Points on a hilly landscape, in no order, each with its height.
A ball rolls from a point to the lowest of its 2 nearest points, and stops where none of them is lower. Distance is the straight distance between rows; heights are no part of it.
ter: [ 28  -3   7  -2   1  -9  13   6  -4   7  13  16   0  13 -16  23   9   1
   4  -4  -3  -3  -1   6]  height 208
Tiren: [ -5  -1   7  11  18   6  12   1 -12   7  -8 -19  -4 -15   2  -7  -4   3
  -9 -10  19  25  -2   7]  height 509
gis: [  9 -19  14  -4  22  -1   4   8 -13   7  -3   1  12  -5 -11  17   0   7
   8  -9  10  15 -17  -3]  height 406
sud: [-11  15  -5  -9   3   9  -5   4   8   1  -8 -16  10  -5   0  -6   4 -10
   0   9  -2 -12  12  13]  height 249
Kizuk: [ -3   3 -15 -10 -22   6  -1  -4 -14   0  15   7 -15  -3  -6 -17   4  -6
  -3  -4   4  10   1   4]  height 576
lafis: [ 10  17  -3 -13  -7  -7  -1   4  14   1  15   5   2  22   7  18 -16  -3
   1   8  -9 -20  11 -11]  height 635
Mibor: [ -3 -13 -12 -20   5   2  -9   3  -7  -9  -4   9  14 -16  -7  14  14  -3
  10   4   0  -5 -17  -3]  height 436
noda: [ -5  -4  -4  14 -20   3 -12  -1  16 -12  -7  13 -14  12   6 -11  -7   2
  -2   4 -12 -10   8 -12]  height 522
nili: [  3 -14   1  -6   6   5  -1  12 -11   5  -1   4  -1  -6 -14   3  -1  -1
   6  -1   7  13 -14  -2]  height 356
zirap: [ -1   4  -1 -18  11   6 -12  16  13  -2 -13  -4   9 -10 -10  15   0  -7
   7  17  -5 -18  -6   4]  height 501
sime: [ -6  15  -5 -16   2   9 -16  17  14   1 -11  -3  -4  -2  -7   7 -20  -4
   5  24  -4 -13   1  -2]  height 479
sufo: [-11  -9  -8  13 -21   7 -11   0   3 -15  -1  16 -16   1  -4 -15   3   2
  -1   4  -7   2  -6  -8]  height 491
tof: [ -4  -7  -7   1   4   8   6  -6 -21 -10   4   1   4 -20  -8  -5  20  -7
  -4 -14   9  21  -9   1]  height 599
dag: [ -3  -3   2   5 -13   0 -12  16  15  -7  -1  16 -13   8  -5  17 -17  10
   2  11  -5  -9  -8 -14]  height 442
Buso: [ 14 -10   5 -22  26 -10   2   6 -24  24   3 -16   2 -15   7  -1  -8   5
   0  -9  -2  19  -2   8]  height 508
Garir: [ 19  10  -1  12  -6   2   8  13  12   8  10  11 -12  22  -6  11  -1   1
  -4   8  -4 -12  12   1]  height 497
Pekid: [ -1  20  -7   0 -10   0  -1 -11  13   4   8  -3   3  22  18  -6  -7  -9
  -1   2 -11 -14  31  -1]  height 577
Vofem: [-17 -17 -21 -10   4  -5  -7 -13  -2 -14 -18   4   9 -19  19 -14   9   7
   5  -1  -1  -4 -17 -15]  height 422
por: [-11 -15 -28 -16 -11  -8 -10 -13  -8 -13  -1  17   4 -15   4  -8  11   3
   8   2  -9  -4 -18 -12]  height 474
difit: [ 16   6   3 -10   3  -7   4   5   7   0   6  10  12   9 -14  25   8  -4
   4   5  -9 -15   7   8]  height 291
fum: [  1  -6   6 -19  24   5   3  14 -17   8  -9 -18   2 -25   4  -3   4 -15
  -1 -10  -1   2  -4  16]  height 520
getil: [-23 -12   8   6 -14 -11  -7 -18   2  -6  -1  -9   1   1  17  -8 -17  15
  -1 -11   9   5 -11 -15]  height 351
gida: [ -9   9  11  11   7  -1  -9 -10  21   1 -17 -13  19  13  13  -1  -6  -1
   1   3  -7 -11  18   2]  height 87
zibez: [  9 -17   8  -9  22  -4   7   5 -23  15   1  -8   5 -14   0   2  -8   3
   2 -18  12  28  -9  -1]  height 460
desin: [  2 -14  11  25  -1   1   3  -7   1 -15   0  15   2  11  -9  10  11  13
   0  -7  -1   6  -9  -7]  height 371
keni: [  3  14  -1  13  -6   4   0   6  20   4   5   5  -6  24   7   1  -7  -3
  -4   9 -10 -16  24  -3]  height 534
tobi: [-15  11   3   0  14  15   2  13   2   3 -16 -25   0 -15   6 -15   0 -11
  -7   6   8  -3   8  17]  height 365
Mupog: [ -5  -6   6   6  19   7  15  -4 -20  -2  -2 -12   6 -21   0   3  12  -5
  -7 -20  14  25  -8   4]  height 559
Zonod: [ 20  -3   6 -18  15  -8  -2  10 -13  28   0 -12  -5  -5   1  -1 -19  10
   3   9  -4   8   1   5]  height 551
dalu: [  1  19   3  15  12   2  17 -16  -2   6   6 -25   0  -3   3  -9   3  -3
 -15  -8  11  14  17  23]  height 721
Zarog: [  0   3   5   7  -2  -6 -12  -9  25  -6 -19   5  14  13  14   2 -13  -4
   9   9 -13 -19  14 -14]  height 275
Zuzu: [  9 -15  -3  -8   1   2  -8  12  -8  -4   0  20   3 -10 -22  18  11  -3
   7   1   0   5 -16   0]  height 399
gorel: [ -4  -3 -12   6 -12 -15   3 -38  -3 -14   0   0  10   1  16 -16   7  -1
  -2 -17  -3  -1  10  -4]  height 338
Dob: [ -7   5   4   3  15  10   3   9  -8  15 -12 -25  -7 -10   4 -15 -12   0
  -8   6  15  11   3  10]  height 443
sozi: [ -7  -6  -7   8 -13   8   3  -9 -16  -9  10  12 -11  -9  -9 -14  16   1
  -3  -9   4  20  -8  -2]  height 619
kul: [  3  -4   2  16   3  -4 -14  -1  27 -14 -21  16  10   8   1  14  -5   1
   4  11 -16 -23   9  -9]  height 357
fek: [  4   5   6  17   6  13   9   7   2  -3  -3   0  -4  -5 -18  -9  25  -9
  -4   1  -7   2   5  21]  height 382
Fepel: [  0  -4  13  -5  23   8  -1  21   6   2 -16 -10  11  -9 -10  14   3  -3
   6   8  -1  -8  -7   9]  height 462
fase: [ -6 -16   5  17   5  -4  -5 -14   3 -17 -12   4  14   2   2   4   7  12
   4  -7  -1  -1  -8 -10]  height 417
lag: [ -9   9 -17 -19  -5   6  -2  -9  -9  -7   2 -10   5 -14   0 -15  18 -14
  -5  -1  -1  -4   7  12]  height 533
zepez: [  1   5   7  -9  19   1  10   3  -8   2   0 -19  10 -15  -1   0  15 -10
  -1  -9   2  -3   4  21]  height 473
vipu: [ 25  -4   6  14  -7  -1  17   4  -8   9  17  22 -11  13 -14   4  15   1
  -4  -8   1   9  -5   2]  height 64
Lubi: [ -1  21   2   2   2  -3  11 -20   2   2   9 -16  11   6   5  -4   9  -8
  -8  -9   3   0  24  22]  height 676
Mok: [ -9  -4 -11 -10 -11  -3 -13  -9  10 -11  -9   6   5   0   4  -4  -7   4
   6   7 -10 -13  -4 -14]  height 678
Bakub: [ 13   8   4  14   0   7   4  10  13  -1  -1   8  -2  10 -15   5  15  -4
  -2   8  -8 -10  12  16]  height 453
Tilel: [  8  10 -12  -6 -26   1   9   2  -7   8  26  11 -23  11  -1 -13   3  -6
  -4   0  -1   0   9   1]  height 614
nok: [ 9  6  2 -7 -5 -5 10 -1 -9 12 12 -2 -1 10 -5  2 -4  2  0 -2  7  2  4  5]  height 317
dav: [  3   8   3   2   1   0 -12  11  22  -5  -9   8   4  12  -5  23 -13   5
   4  14  -8 -17   3  -5]  height 410
Nif: [-12   9 -11  -1  -4   1  -1 -25  -2 -11  -2 -11   9  -7   9 -14  14  -5
  -7 -11  -3   2  12   8]  height 456
mases: [ 17   5   0   1   3   2   9   1 -13  20   5  -5 -13  -2  -9 -16  -1   1
  -3   2   2  13   2  12]  height 153
Nimef: [ -3 -17 -13   7  -5 -17  -5 -14  12 -16 -20  17   7  -4   9 -10  -5   4
  13   5  -7 -16  -8 -16]  height 700
dogol: [-13  10  10  10  12   6  -4  -5  12  -5 -13 -17  19  -3   8  -4  11  -4
  -1  -2  -1  -7  14  12]  height 263
labi: [-22   6  -5  -4   4   7  -3 -10  -1   3  -6 -27   2  -4  15 -10 -17   3
  -9  -6  19  10   1   3]  height 91
sude: [ -2  -7   4  13 -27  -4   3  12  -1   9  24  15 -29   8   3  -8  -3   3
  -5   1   7  15 -12 -11]  height 463
ralid: [ 15 -11  14  16  -2  -5  13   7  -8  12  13  15  -5   9 -12  10   1  10
   4  -9  11  18 -15  -4]  height 198
Deno: [ -1   2  16  14  25   9  14   8  -4  -5  -9 -14   8 -18  -6   2  20  -8
   0  -7   1   3  -3  17]  height 418
dasu: [ -6  -9   8   3  21   4  -3   4   4 -10 -13  -6  23  -9  -1  16  14   4
   5   1   3  -7 -12   0]  height 419
sav: [  6 -15  11  21  13   9   4  17  -5   7  -7  11  -5  -6 -18   1   4   6
   2  -3   9  23 -17  -2]  height 289
les: [ -1  -5  -1   6 -18 -14   7 -31  -9 -14  20   8   1  11  14  -4   9   7
  -5 -22  -2   2   4  -9]  height 175
dori: [-20 -15  14   4 -18 -11  -8  -1   0   1  13   1 -10   8  12   1 -16  12
  -1  -4  11  16 -18 -19]  height 398
Ful: [  8   3   1  12   0  15   6  10  -7  10  -3   2 -16  -7 -16 -19  14  -5
  -7   3   2  14   0  11]  height 273
gagu: [ -1  12  -3 -18 -18 -10   2  -3   1   6  20  -1  -3  18  11   8 -18   2
   1   3   0 -11   3 -11]  height 616
vaba: [ 19  10   0 -10   1   0  -2  18   1  19   0   3 -17   3 -11   1 -16  -2
   1  22  -8  -7   4   6]  height 407
Zar: [ 14  11  -5 -22 -13 -11  12  -5 -17  20  23  -5 -10   8   6  -6 -15   1
  -1  -1   4   1   8   6]  height 404
Pakor: [-15 -14  -5   5   8  -8  -7 -19   8 -14 -27  -5  18 -10  19 -14  -2   7
   6  -4   2  -7  -6 -15]  height 359
Mel: [-15 -16  12  17 -26  -8  -4   0   6  -6  14  10 -23  10   9  -8  -3   9
  -4  -6   2  12 -12 -18]  height 428
kuge: [  6   0 -13   8 -23  -4 -10   2  18 -15   9  21 -20  11   6  -4  -5  -8
   0   5 -18 -21  14 -17]  height 552
zugu: [ -8  -9  -3   5 -17   7 -12  12   3  -2   2  18 -17  -1 -10   1  -7   4
   2   9   2   3 -16  -8]  height 464
gibi: [-24  -3   0   3   4   0 -10 -19   4  -7 -14 -20  12  -2  20  -9 -11   8
  -4 -12  10   2  -2  -9]  height 265
zelos: [-16  -8   0  -2  19   5  -1  -5  -5 -14 -14 -11  20 -18  10   3  17  -1
  -3  -9   7   1 -11  -2]  height 369
beva: [ -5  -6   6  14  -9  -4   6 -18 -10 -10  10   6   3   8   0   1   8  13
  -2 -18   5  14  -8  -9]  height 304
metim: [  9  -7  19  19  27   9  10  18  -6   6 -13  -7  -1 -12 -13   1   9  -1
   1  -1   5  16  -9   8]  height 355
liv: [  5   3 -11   5 -23   3   1  -1   6  -8  21  16 -17  17   4  -6   7  -1
  -3  -2  -9  -9  11  -8]  height 580
Dafe: [  1  13 -12 -21 -12  -3 -11   0  10  -5   3   7   4   5   0   9  -8  -4
   3  13 -13 -17   3  -7]  height 656
vulek: [ 16  -1  14 -12   8 -13   6   7  -8  22   5  -7   1  11  -2  15 -26  13
   7   8   6   1  -3  -1]  height 581
mirav: [  5  22  -7  -7  -8   5  -8  17  13   5   0   7 -16  10  -6   5 -21  -5
  -2  23  -7 -12   7  -1]  height 444
dako: [-10  -3 -24 -14 -12   7 -11  -8 -10 -11   1   6   1 -13  -1 -13  15  -6
   1   3  -5  -2  -6  -1]  height 519
kapun: [ 10   6   6 -19  -7 -13   5   6  -2  13  17   1   0  16   4  21 -29   7
  10   6   4  -7  -6 -12]  height 598
Vufez: [ 22  13   8 -13   9  -9   3  15   8  12  -1   3  -1   9 -12  22 -14   0
   4  17  -7 -13   6   4]  height 360
sama: [  3  25  -4 -10  -4  -4   7  -7   5   8   9  -9  10  14   5  -2   2 -12
  -3   3  -5 -11  28  16]  height 628
gekag: [-17   1  -6  -6   8  10  -1  -5 -11  -7  -7 -19   4 -17  10  -9   7  -6
 -10  -8  11   9  -3   5]  height 283

For each start below, name the point where the ball stops.
Dafe: nili
Lubi: mases
liv: gida
sime: vipu

Call two points neighbours if one is among the 2 nearest of the other. Go from one point of each pair to the other, from neighbour to neighbour, staying as low as possible. Name the highest point that can't be avoided.
vipu, Kizuk: Tilel
vipu, mases: gagu
gida, sud: dogol
gida, labi: zugu
